Each row is a point on a tangle of strands that fork, close into loops and nearly touch. The rows are in no order.
(in the rows, 100 means zero)
Two points are linked if the straight distance between their rows is under 52.3. Some points are linked to none.
<1792>: 90  91  86  92  87  93  84  104  98  102  114  101  86  126  94  86  103  131  99  115  74  99  111
<2197>: 90  85  89  116  117  108  91  113  101  68  137  80  89  121  106  70  118  117  100  99  108  112  112
<2491>: 111  105  130  82  120  118  92  120  87  109  69  87  119  110  119  98  84  105  90  77  96  94  113
<2448>: 91  121  89  87  97  140  115  105  141  78  118  81  106  73  58  76  83  84  88  105  116  117  118
<801>: 113  104  115  76  118  98  67  117  82  122  90  112  99  122  117  108  82  91  88  99  91  107  117
<1388>: 88  105  112  66  83  106  88  84  106  115  74  91  90  98  98  111  72  122  102  125  114  94  107
<1838>: 89  91  88  97  96  83  121  73  79  127  84  96  115  85  94  116  95  104  106  92  115  92  71
<2176>: 90  74  112  107  128  90  86  116  99  107  115  110  100  119  125  102  98  66  117  80  113  102  80
<1591>: 84  82  114  101  124  112  89  117  100  93  114  104  105  120  121  95  103  87  115  68  99  94  86
<1113>: 88  105  68  123  89  90  109  69  111  112  78  100  108  83  91  86  129  86  85  107  122  120  82
<2256>: 126  137  114  80  103  109  70  101  87  79  99  130  76  105  102  128  96  74  101  93  64  99  128
<1846>: 108  102  61  119  93  80  141  70  92  98  110  67  105  70  94  89  109  93  96  100  125  117  84
<1411>: 126  125  97  67  119  89  66  110  67  107  97  119  91  110  111  120  91  63  93  100  77  105  119
<587>: 78  104  68  75  92  120  119  89  124  106  106  95  105  66  59  94  87  91  106  106  128  101  102
<970>: 140  119  113  82  133  102  77  128  99  102  121  115  102  105  114  117  107  37  119  88  67  95  111
<1931>: 92  94  101  119  112  108  89  121  114  71  132  94  89  138  112  72  115  125  101  106  83  101  118
<1129>: 108  100  106  87  74  90  133  68  95  92  112  88  104  94  105  110  62  134  106  102  118  82  99
<270>: 112  96  100  93  94  64  83  100  84  93  125  121  79  106  115  106  79  120  103  91  96  98  116
<1078>: 129  117  125  84  101  95  79  125  115  80  134  122  93  118  117  111  84  59  130  94  71  96  100
<642>: 89  114  79  100  115  135  115  115  112  82  118  83  121  94  61  76  100  88  73  65  105  111  94
<1872>: 98  83  95  131  97  43  79  110  100  112  93  117  118  95  111  92  134  94  101  122  83  106  97
<1946>: 78  101  79  73  107  92  144  86  122  110  97  74  102  62  82  87  83  85  123  113  125  104  128
<2181>: 80  76  99  105  107  96  91  107  101  67  137  112  78  124  111  91  101  111  109  91  107  99  97
<1489>: 104  113  142  97  103  107  107  117  105  82  65  84  109  92  121  94  93  132  99  79  82  87  107
<750>: 80  115  135  99  88  140  109  93  151  113  86  93  99  67  96  97  94  101  90  134  109  86  102
<1620>: 119  92  81  90  105  67  90  104  76  122  122  97  107  103  92  91  105  120  101  106  74  96  114
<2462>: 106  88  78  93  103  88  134  86  115  139  54  90  110  76  109  97  97  98  118  126  134  109  109
<1409>: 157  102  98  122  79  68  135  84  93  117  78  108  138  92  123  109  104  106  89  117  103  94  113
<2283>: 125  131  140  96  99  100  92  122  111  76  98  122  84  115  129  116  76  81  105  84  63  94  109
<799>: 106  116  108  78  99  92  64  110  85  109  95  113  84  121  107  108  85  93  85  106  59  101  126
<1582>: 108  101  116  106  111  126  94  109  112  82  95  78  105  112  111  75  100  121  97  82  114  100  123
<976>: 78  92  111  98  106  120  89  121  101  93  103  93  112  136  97  79  115  119  105  88  70  88  98
<1777>: 97  114  56  95  105  117  114  101  118  100  124  69  95  77  65  77  77  78  83  104  118  128  116
<777>: 139  88  94  119  89  68  123  90  74  117  114  106  126  92  103  107  104  112  94  100  94  84  99
<2123>: 94  128  145  101  85  129  113  99  129  92  64  80  112  56  101  93  105  127  94  102  96  78  90
<2299>: 94  110  118  80  61  96  103  83  110  106  82  97  81  87  91  118  70  127  112  134  99  87  111
<703>: 89  116  101  100  108  139  100  96  117  73  108  79  104  92  85  84  98  107  86  73  120  101  104
<1271>: 92  104  122  110  87  90  80  109  103  69  120  133  64  127  109  115  94  105  108  106  71  95  103
<2472>: 80  125  106  86  84  139  117  97  147  81  113  94  106  65  70  88  90  86  98  124  119  103  119
<1186>: 97  140  110  106  82  134  123  114  140  63  112  84  115  65  61  73  89  101  65  97  99  97  103
<22>: 91  97  71  89  111  96  134  82  120  133  75  82  105  66  89  87  93  80  112  116  137  111  114
<1357>: 120  128  99  74  88  72  82  81  76  93  112  116  80  97  98  119  89  105  99  100  61  94  119
<1503>: 101  78  83  108  118  70  79  116  82  131  114  102  104  113  101  85  112  107  97  107  87  98  109
<982>: 109  113  50  102  101  99  130  87  107  103  119  58  90  64  72  81  83  73  88  112  117  135  103
<555>: 93  82  65  119  109  82  117  92  76  82  127  87  93  95  86  92  131  107  103  97  120  109  70
<2005>: 90  73  93  100  99  59  99  109  70  86  133  119  89  108  104  111  97  105  118  91  95  93  87
<692>: 129  87  86  90  101  84  105  93  86  127  80  98  101  98  104  106  93  120  103  108  122  105  113
<362>: 116  99  92  98  87  67  100  94  51  135  80  113  114  99  93  121  99  92  108  108  83  101  83
<2449>: 115  83  84  115  83  89  141  85  71  97  114  90  110  101  88  101  98  126  120  92  121  92  85
<1309>: 73  83  79  88  88  122  105  90  97  80  110  96  91  117  69  93  116  124  112  102  107  96  83
<1892>: 89  82  75  87  102  115  116  94  106  138  84  85  108  104  76  88  105  107  123  119  118  96  110
<1912>: 76  91  101  92  93  114  88  114  104  87  112  107  89  136  89  87  114  125  100  108  69  94  97
<72>: 122  159  119  81  92  120  74  104  76  81  76  119  84  109  89  138  85  80  83  116  79  99  122
<2294>: 94  108  122  76  100  124  71  99  86  104  73  96  97  116  106  117  77  103  92  96  109  99  103
<1764>: 87  107  65  94  105  133  109  95  117  109  108  92  106  79  58  89  102  87  92  92  131  112  102
<2450>: 114  98  122  89  110  97  78  128  94  95  118  125  100  128  117  110  91  64  127  92  83  96  97
<1970>: 112  71  104  103  114  77  84  135  102  86  146  124  90  118  103  106  103  77  132  97  89  97  93
<1674>: 132  96  99  111  114  53  71  123  109  116  104  130  104  78  114  124  123  41  114  120  74  110  99
<1518>: 100  111  55  114  114  120  103  101  117  106  123  77  104  88  72  73  96  74  70  97  113  127  98
<894>: 95  103  112  103  136  111  110  112  106  81  103  81  112  94  117  72  100  104  99  53  114  98  98
<2359>: 130  93  92  102  118  72  73  115  79  120  112  131  100  85  97  117  128  79  103  99  79  105  110
<2555>: 75  109  140  121  92  119  94  116  114  79  97  112  83  130  111  108  103  100  103  91  68  84  82
<1428>: 80  82  69  99  107  116  103  87  106  138  82  90  111  97  82  90  114  101  101  105  121  106  85
<1025>: 98  103  135  89  120  124  93  111  78  92  73  99  116  99  113  121  95  86  111  60  115  93  77
<1303>: 108  101  55  99  98  103  127  77  101  87  129  53  83  77  87  79  92  99  97  104  121  119  102
<1466>: 95  122  151  93  106  91  99  119  105  78  80  96  89  113  137  101  76  90  118  83  67  86  85
<1988>: 116  94  100  88  77  78  127  91  80  98  129  91  118  114  96  101  81  126  99  101  76  73  101
<1542>: 140  97  97  122  110  61  75  119  105  102  90  144  104  80  117  124  134  76  94  110  86  118  117
<956>: 112  108  49  129  89  86  138  73  100  90  109  73  103  67  74  88  115  73  88  106  107  135  76
<2419>: 127  98  90  85  122  84  72  108  87  109  127  121  90  89  95  105  125  91  104  88  66  103  128
<498>: 100  123  148  98  84  133  94  107  117  109  63  92  98  90  112  115  82  111  87  130  96  84  101
<1286>: 117  144  132  114  106  105  85  111  115  88  109  127  68  109  118  113  99  66  89  102  49  91  118
<2324>: 118  68  97  134  110  59  87  118  95  97  118  124  94  99  119  106  115  85  115  103  120  112  98
<419>: 95  80  111  118  119  73  72  126  104  128  98  117  116  114  124  101  122  60  107  111  85  108  90
<149>: 89  87  114  97  101  133  89  107  88  96  95  107  110  127  90  107  111  103  113  76  102  93  91
<401>: 124  87  100  122  90  47  108  94  66  112  100  121  119  90  107  122  111  100  100  93  87  95  87
<2023>: 85  93  118  101  126  96  83  110  119  87  113  97  91  123  134  79  89  106  92  81  105  102  108
<2114>: 93  105  131  85  99  121  76  111  71  95  86  113  105  132  102  122  90  78  114  83  93  98  90
<917>: 77  68  72  105  107  69  97  102  79  127  113  93  115  110  92  86  120  115  102  113  90  90  73
<658>: 105  89  86  102  87  67  110  96  63  142  90  100  128  107  88  107  115  104  106  115  74  92  80
<1947>: 111  82  91  103  89  75  128  90  81  133  113  83  134  112  109  95  88  110  90  107  90  75  86
<1907>: 86  99  95  104  120  110  86  97  117  82  121  84  91  108  121  73  87  106  82  79  126  107  108
<859>: 136  103  106  112  114  100  86  123  85  119  71  134  115  106  114  125  125  71  85  106  86  117  108
<308>: 121  136  102  72  105  88  79  87  67  89  108  130  75  94  100  134  102  81  104  97  67  103  119
<561>: 103  98  99  80  79  97  84  96  73  117  90  112  93  118  87  114  88  112  113  103  94  102  103
<453>: 68  97  104  74  69  124  122  85  120  99  88  94  89  87  78  108  91  116  132  130  106  88  109
<2532>: 70  81  92  87  105  83  86  93  87  101  118  103  83  111  111  101  91  101  97  91  106  102  86
<517>: 111  96  91  116  99  106  96  90  107  118  48  113  111  97  124  107  119  102  88  113  127  124  92
<1347>: 137  103  113  104  112  120  89  130  74  115  60  119  119  113  107  131  110  80  97  90  96  108  100
<2165>: 102  98  76  95  90  97  119  71  96  81  119  69  81  78  95  91  87  113  103  100  139  114  106
<2162>: 65  106  92  71  83  128  119  81  131  93  100  95  97  72  64  98  96  103  115  117  119  93  105
<94>: 73  117  133  110  77  117  84  108  92  86  96  116  74  135  96  121  97  91  100  108  75  91  82
<2381>: 61  117  129  93  86  132  83  90  114  100  82  94  93  96  97  110  87  102  80  104  94  87  82
<1301>: 106  79  100  95  106  46  88  115  76  107  133  118  94  102  109  115  93  83  117  98  83  93  91
<2322>: 111  110  113  86  82  77  78  95  89  88  99  125  70  106  109  121  74  124  96  103  87  102  120
<1159>: 119  105  86  86  108  72  81  108  54  136  78  113  106  113  97  120  103  74  97  113  82  105  98
<1093>: 93  99  95  115  142  112  99  105  112  94  112  84  113  95  114  73  108  84  83  59  119  111  101
<1709>: 107  89  88  75  93  112  100  100  92  141  77  100  111  111  80  101  92  109  124  118  101  101  111
<1284>: 99  105  111  102  106  96  77  125  109  90  126  120  90  130  108  88  106  103  100  97  55  94  123
<1497>: 88  73  85  122  120  108  94  102  93  88  127  100  92  111  99  90  122  93  105  82  125  110  88
<1853>: 88  124  146  91  86  141  99  94  136  104  73  84  112  76  102  101  92  110  84  117  99  80  97
<2305>: 90  113  115  106  114  113  112  110  107  66  87  75  110  80  104  80  102  123  106  49  101  95  98
<1035>: 78  94  103  100  129  120  98  111  104  102  107  79  119  125  104  72  115  112  102  71  89  92  92
<1147>: 106  93  87  115  86  67  108  86  85  129  69  104  121  95  109  100  114  110  97  114  102  109  86
<1671>: 101  68  91  139  112  75  96  106  89  88  123  106  86  98  111  94  126  94  111  92  130  117  90
<1463>: 94  79  80  134  118  76  89  102  94  119  102  90  108  104  116  76  128  97  89  109  118  115  99
<2458>: 100  81  108  115  126  105  90  105  95  112  84  116  103  106  120  104  107  87  91  85  122  110  91
<1592>: 108  91  83  105  87  88  110  86  88  83  117  89  89  101  98  87  92  132  106  97  126  107  109
<1632>: 127  132  110  66  91  120  70  111  75  101  70  108  92  112  96  134  74  90  92  119  93  104  125
<529>: 82  106  123  111  85  143  101  95  126  88  96  96  90  102  88  92  101  121  94  111  106  89  103
<603>: 79  112  91  84  70  104  136  72  121  71  111  87  89  60  80  101  80  113  116  117  132  95  108
<1713>: 84  77  86  100  101  131  95  98  88  101  104  100  103  119  76  94  120  112  107  91  115  100  84
<277>: 88  69  79  110  104  70  110  92  78  83  130  102  91  102  100  98  109  113  104  91  116  97  79
<1101>: 89  91  80  86  89  96  161  81  100  100  103  78  109  85  75  97  91  107  132  106  118  84  98
<33>: 95  96  68  105  104  97  172  84  94  102  105  71  111  79  81  93  105  82  124  107  116  97  93
<616>: 107  114  128  83  111  122  104  113  115  87  63  70  116  82  114  80  89  130  88  79  107  93  109
<1432>: 85  96  75  79  104  96  129  78  109  111  99  71  98  82  92  86  79  110  115  114  127  99  113
<1244>: 61  96  114  89  99  94  79  98  101  94  110  108  74  124  116  105  89  100  96  97  86  94  87
<850>: 92  76  79  103  102  63  127  95  73  121  123  82  126  107  102  88  108  118  95  107  96  80  70
<582>: 136  111  100  80  84  79  116  83  81  102  124  103  110  100  88  113  87  121  100  93  64  77  117
<953>: 105  92  77  116  93  101  175  77  101  98  114  70  128  98  101  89  109  81  108  106  115  88  84
<1476>: 78  90  97  92  73  110  100  87  95  83  99  108  82  114  79  111  108  135  107  107  94  93  92
<45>: 134  97  96  105  100  59  90  101  69  115  96  128  109  88  102  125  113  90  103  98  83  111  104
<791>: 88  75  105  96  103  90  82  129  104  76  140  118  86  128  106  96  105  98  118  101  82  96  96
<1525>: 73  109  124  86  79  131  100  91  138  120  76  89  90  93  94  99  86  108  97  137  94  88  109
<1868>: 99  93  76  94  95  97  115  69  94  121  88  92  106  85  96  107  92  111  109  97  136  103  89
<381>: 79  110  105  99  115  122  101  106  114  69  120  105  109  90  91  95  94  83  82  47  112  97  84
<571>: 112  76  81  134  82  72  135  94  82  111  109  90  133  99  94  91  131  114  103  115  96  87  74
<2169>: 119  99  101  132  74  76  138  71  106  105  88  88  146  99  120  89  113  100  94  121  107  92  94
<1310>: 68  101  74  97  114  111  97  99  110  60  138  102  86  104  86  87  103  95  76  79  112  106  85
<223>: 75  126  108  103  82  145  109  93  148  84  108  91  101  72  77  90  93  103  79  106  107  95  97
<1625>: 71  104  103  114  80  123  107  81  128  78  107  106  62  86  80  101  100  124  82  115  116  93  91
<1606>: 94  97  84  102  79  109  114  95  122  90  106  82  77  112  84  76  101  131  111  131  101  97  121
<1849>: 68  100  115  108  73  112  87  92  98  86  99  115  69  119  90  118  98  117  103  108  89  92  85
<725>: 72  123  135  107  104  97  109  110  108  82  62  88  86  74  108  88  102  124  112  74  71  87  84
<54>: 122  92  89  111  96  76  97  100  90  130  57  119  107  98  117  108  112  105  91  119  113  118  102
<2421>: 96  90  108  123  100  62  66  121  112  111  80  127  120  104  123  100  133  69  106  119  81  111  100
<1477>: 141  90  95  124  82  71  153  83  95  122  90  86  137  98  113  94  105  102  104  120  107  94  105
<2556>: 102  80  79  115  103  98  98  100  87  79  131  81  81  104  96  77  113  121  107  101  127  118  110
<1695>: 88  79  85  139  93  35  98  103  95  101  98  89  124  94  120  84  133  101  87  125  92  100  87
<1844>: 76  78  61  100  106  88  115  85  92  131  99  80  111  99  87  83  114  110  104  112  101  101  78
<2254>: 106  96  86  99  103  138  110  95  115  95  106  68  101  93  83  80  106  100  105  92  135  115  119
<2163>: 117  64  96  120  110  53  84  133  105  103  141  123  98  96  108  106  105  76  126  106  100  101  102
<3>: 118  118  125  78  119  108  76  128  82  106  76  97  110  127  118  106  85  83  87  89  76  94  119
<2314>: 131  105  133  90  123  104  98  134  92  90  94  113  115  115  119  100  91  88  115  66  77  96  114
<900>: 74  105  134  109  101  120  107  116  111  67  101  100  96  112  113  95  103  111  109  69  79  82  79
<620>: 62  101  81  77  101  102  94  75  103  105  108  102  88  89  87  108  83  107  86  86  117  98  81
<1914>: 126  90  83  98  95  89  128  92  102  130  49  106  108  82  111  122  91  106  113  125  131  114  105
<2049>: 89  66  84  128  120  65  82  116  90  114  121  103  104  105  116  87  120  97  102  107  102  104  92
<1650>: 78  72  75  93  120  88  92  107  86  110  124  85  104  121  93  75  122  116  97  112  99  101  89
<638>: 82  103  133  88  102  129  89  118  88  88  87  97  108  125  105  107  99  90  114  71  79  87  85
<1561>: 84  117  128  63  91  133  76  92  116  112  67  89  97  91  108  114  71  102  94  130  112  90  100
<826>: 84  118  140  79  98  147  99  100  102  89  69  86  123  84  87  111  98  106  103  68  99  85  82
<530>: 68  115  85  70  97  116  89  75  115  107  104  96  97  67  80  112  71  100  80  96  125  99  91
<2021>: 111  117  99  75  113  94  65  100  90  98  125  120  76  103  96  111  120  78  107  96  52  98  127
<2315>: 99  71  63  125  97  78  131  89  79  96  116  82  114  94  86  85  143  111  104  111  110  97  68
<388>: 98  108  126  108  91  129  101  106  119  88  88  90  106  116  100  85  101  132  97  90  94  87  114
<1720>: 114  98  97  77  111  52  81  108  89  100  145  123  80  95  106  116  94  73  115  100  67  92  109
<710>: 84  119  122  104  102  135  107  99  119  64  97  84  108  86  90  84  107  121  91  62  99  87  92
<152>: 105  86  92  97  86  70  109  90  78  87  125  105  90  104  104  96  85  135  103  92  104  91  102
<47>: 85  108  88  98  73  118  120  72  123  69  109  84  75  81  79  93  92  125  110  122  126  105  106
<2316>: 83  102  60  96  111  118  107  94  109  64  133  82  80  95  66  80  105  98  75  97  113  118  86
<1033>: 126  94  94  121  96  71  75  112  106  104  68  132  116  101  125  104  138  98  88  124  99  119  114
<168>: 97  103  109  124  95  106  89  118  113  84  121  110  82  132  103  82  110  124  89  109  64  95  124
<545>: 80  77  88  103  131  109  85  120  98  113  117  89  110  125  104  73  125  107  100  95  95  100  96
<2229>: 142  99  89  112  83  72  132  86  96  120  57  112  123  85  115  119  105  112  106  119  114  109  102
<1480>: 90  106  50  82  94  102  142  91  106  82  125  85  97  74  44  90  85  86  96  106  115  111  92
<2216>: 110  93  109  79  118  117  83  105  107  115  73  89  103  104  122  104  82  113  82  99  130  105  116
<887>: 116  86  107  119  115  94  80  117  86  124  78  123  109  115  120  113  115  85  97  98  105  117  100
<2081>: 107  124  143  117  95  104  96  121  104  82  102  128  77  123  115  115  93  79  102  97  53  88  104
<1994>: 86  108  136  88  107  100  86  119  103  89  99  100  94  133  131  100  77  75  108  86  75  86  91
<416>: 73  89  78  101  125  114  89  99  110  119  110  96  111  97  87  84  104  80  70  71  109  105  82
<767>: 75  104  70  99  97  119  109  84  115  66  123  82  72  102  80  76  111  124  87  111  106  103  96
<1365>: 106  118  87  99  103  147  114  96  121  81  110  73  112  76  73  77  93  89  89  84  124  111  116
<667>: 88  104  96  102  91  131  99  87  115  70  112  88  81  98  85  89  99  119  94  91  134  107  109
<336>: 122  118  113  77  123  106  70  120  96  92  124  121  101  111  100  109  112  62  114  87  52  92  119
<410>: 121  133  127  88  95  113  79  110  97  102  83  115  84  121  109  108  87  97  75  105  63  99  127
<765>: 88  113  145  96  99  108  83  116  103  90  85  101  87  124  120  108  81  98  89  93  83  95  106
<452>: 92  106  130  81  108  140  90  100  88  107  67  90  119  93  99  117  92  97  97  73  117  94  85
<2288>: 93  89  89  98  110  111  97  85  101  116  85  98  105  91  105  100  94  103  92  94  142  112  98
<1822>: 126  89  99  100  88  91  130  92  78  121  136  94  137  117  99  104  90  105  86  102  77  67  99
<543>: 84  129  134  106  102  108  113  101  120  86  70  78  98  54  103  89  105  128  90  85  82  86  87
<852>: 91  103  114  76  98  143  102  97  127  111  83  86  110  94  89  88  89  115  109  109  121  92  118
<417>: 86  127  141  92  105  89  105  117  104  73  67  90  89  87  124  103  86  108  122  69  76  89  85
<299>: 126  112  94  63  87  114  88  105  77  123  65  108  101  108  83  128  79  100  107  123  98  104  120
<631>: 113  138  117  89  79  106  79  84  81  91  85  123  71  104  92  135  86  96  91  115  72  96  118
<822>: 85  89  85  74  83  103  134  87  104  105  92  92  103  95  69  102  96  118  140  119  106  85  110
<1146>: 84  135  112  122  86  141  131  108  154  87  114  87  99  61  75  78  94  101  65  116  93  93  100
<908>: 78  115  130  104  72  127  90  99  115  128  76  87  86  109  90  103  91  106  87  134  78  81  93
<1256>: 110  111  97  94  94  75  80  97  98  88  138  125  69  101  98  108  107  110  95  101  52  99  126
<986>: 61  99  113  102  108  122  94  104  117  68  118  105  88  114  105  100  107  100  97  72  93  87  83
<1288>: 80  93  101  99  97  113  85  91  107  75  116  105  77  112  103  94  98  121  102  87  116  102  105
<283>: 138  89  104  131  116  74  81  125  107  107  84  135  111  97  134  109  123  83  88  113  103  122  118
<2394>: 88  104  97  84  76  98  139  61  114  86  108  84  91  77  95  107  70  128  112  111  119  82  100
<1897>: 65  96  98  98  120  117  91  101  110  70  132  108  86  106  102  100  102  87  94  65  120  103  83
<351>: 114  103  104  78  114  71  69  121  87  96  123  131  86  111  110  120  90  63  118  92  79  102  104
<562>: 108  134  114  110  97  96  79  102  96  102  102  124  63  110  103  120  96  81  75  114  51  97  116
<1139>: 132  100  82  77  87  98  106  101  74  141  71  110  107  100  79  119  91  100  116  118  93  106  111
<952>: 94  90  78  92  96  119  119  92  115  97  105  76  91  101  80  76  104  118  119  117  123  115  119
<866>: 101  109  119  110  74  84  87  93  94  93  105  131  58  112  101  122  87  113  94  111  72  99  109
<1307>: 104  91  103  130  82  49  102  86  77  98  83  121  120  94  122  115  120  99  99  103  98  100  72
<125>: 90  118  104  101  81  135  105  81  137  69  107  90  81  77  87  92  93  113  97  107  138  110  116
<66>: 134  85  86  92  88  71  127  92  79  123  100  98  114  96  95  107  88  126  111  104  103  90  110
<205>: 97  106  47  126  89  104  120  80  109  103  99  88  108  78  70  87  122  80  88  106  119  129  89
<1224>: 129  106  99  115  74  59  95  89  79  109  70  129  133  86  100  123  128  103  98  112  73  106  96
<408>: 113  83  86  125  85  89  160  83  94  109  109  78  144  104  100  88  118  96  105  118  102  84  76
<2033>: 90  92  63  127  120  107  98  95  106  113  103  78  111  98  101  71  124  95  88  106  123  117  99
<2363>: 97  84  87  125  113  93  91  89  98  110  89  109  95  91  116  97  113  97  93  91  140  119  89
<523>: 124  79  109  116  123  71  76  140  119  123  112  117  118  105  121  102  109  49  118  113  84  101  91
<352>: 96  87  73  117  118  125  101  95  99  93  110  89  100  97  85  94  123  93  96  75  129  120  88
<1933>: 117  75  116  116  121  82  82  126  118  113  121  116  106  119  135  103  94  64  122  94  98  102  85
<542>: 86  107  84  89  112  149  112  102  119  102  103  90  129  86  59  86  102  92  90  76  111  101  91
<1781>: 104  102  125  94  115  104  80  122  64  111  83  120  106  125  113  129  97  56  120  86  101  104  85
<1456>: 68  109  130  116  90  119  88  107  108  111  87  92  82  130  102  96  98  107  81  117  68  82  89
<550>: 55  89  86  75  93  92  91  78  90  95  116  96  85  105  87  105  95  118  95  95  94  92  74
<1408>: 128  93  112  93  108  125  88  111  82  113  70  117  106  109  107  126  101  104  104  90  119  109  103
<305>: 88  121  150  114  93  122  90  104  110  105  72  94  82  102  120  111  81  106  74  106  83  87  98
<260>: 93  100  108  119  74  129  103  96  126  91  94  97  78  112  88  91  104  135  103  126  92  92  118
<1269>: 109  89  110  96  111  121  87  91  93  115  70  106  104  89  105  125  96  96  99  87  144  110  93
<2076>: 101  82  100  109  101  82  88  100  72  115  102  124  98  112  103  116  107  97  118  89  109  109  88
<1253>: 96  99  49  107  98  107  130  81  103  96  113  83  100  72  58  93  105  90  105  99  124  115  86
<1176>: 89  113  83  112  128  120  93  101  113  85  122  76  97  91  100  72  89  87  66  69  123  115  105
<1906>: 132  119  135  82  107  109  77  115  98  75  104  133  90  112  118  123  86  83  105  81  80  100  127
<1779>: 81  101  102  93  94  107  86  72  119  86  104  97  75  88  109  100  73  122  81  99  135  107  109
<1768>: 69  107  120  104  84  92  80  102  103  110  99  101  65  128  113  105  87  105  86  115  70  93  91
<2476>: 150  103  104  106  123  81  79  132  105  110  102  137  104  90  125  127  120  38  107  111  85  112  98
<1340>: 93  90  97  105  91  70  106  80  56  127  82  102  115  100  101  126  95  94  104  102  100  94  65
<1874>: 113  102  123  73  118  134  102  115  109  107  65  78  120  90  119  101  84  118  86  87  120  93  111
<327>: 113  90  97  130  76  58  117  78  89  107  85  103  133  96  117  100  118  110  91  114  95  96  88
<1603>: 81  96  125  94  117  117  105  116  103  81  100  94  112  109  108  93  103  96  115  51  90  87  79
<1785>: 117  89  74  113  119  110  110  94  117  131  72  80  104  94  106  79  108  97  100  116  133  117  117
<481>: 131  97  88  117  86  64  96  91  104  112  60  120  122  93  116  97  127  115  92  132  99  119  115
<2032>: 99  93  127  104  123  111  95  115  85  108  81  109  113  115  117  117  104  68  115  66  102  100  77
<2371>: 103  99  60  111  119  114  109  88  114  125  97  61  104  90  100  68  107  85  92  109  132  128  111
<1745>: 121  82  108  119  120  99  88  119  90  99  113  111  103  122  115  89  109  99  110  87  111  113  120
<349>: 77  121  113  70  84  129  88  76  131  100  95  103  98  64  86  111  77  102  88  110  122  98  104
<629>: 141  88  113  120  126  79  83  134  108  111  94  131  112  105  139  117  112  60  99  99  97  116  104
<2469>: 100  97  71  122  88  80  134  68  105  114  85  83  114  76  97  86  115  96  103  111  121  113  81
<1747>: 112  94  93  110  122  129  102  103  115  115  75  76  117  96  106  78  107  97  89  92  131  110  107
<243>: 110  107  81  80  89  80  84  99  92  116  109  105  91  113  88  91  96  124  101  114  63  96  129
<1330>: 108  80  91  100  89  74  126  88  72  79  138  93  108  114  103  102  88  130  98  88  97  77  85
<1716>: 116  116  98  92  72  73  104  84  84  92  114  115  87  103  94  118  83  128  95  106  58  85  114
<977>: 120  94  96  73  102  99  86  100  97  120  77  103  92  103  113  113  75  120  95  111  125  107  121
<2018>: 104  104  138  112  90  102  93  123  113  72  123  130  86  128  113  111  94  90  117  86  68  91  105
<1617>: 81  110  124  102  70  106  97  81  113  110  84  106  69  83  97  122  76  125  92  134  112  89  95
<2235>: 130  88  75  120  101  73  118  79  88  113  92  81  102  88  114  84  99  115  103  111  139  116  108

A piece is two or more points that can be reached from each other along the links. Count, over all rows, the pieces, the separate loops (a circle has one, a figure eight two, a Y none), the forks (points with three links) and the tips (points with one).
pieces => 9
loops => 5
forks => 21
tips => 29

A fork is a point with three links, a tip a point with one. Leave the first point through the second and follow the links. Name the first fork or tip that comes.
<408> / <571> => <1078>
<1078> / <2450> => <642>
<1463> / <2049> => <917>
<2123> / <543> => <1853>

Name the points in between on the shortest way along the links from the first point to the second, in order.
<2532> / <305> => <1244> <1768> <1456> <908> <1525> <750> <1853> <498>
<1946> / <2021> => <22> <2462> <1914> <2229> <1409> <1477> <2169> <327> <1307> <401> <45> <2359> <2419>
<351> / <453> => <1720> <1301> <2005> <277> <555> <2315> <571> <408> <953> <33> <1101> <822>
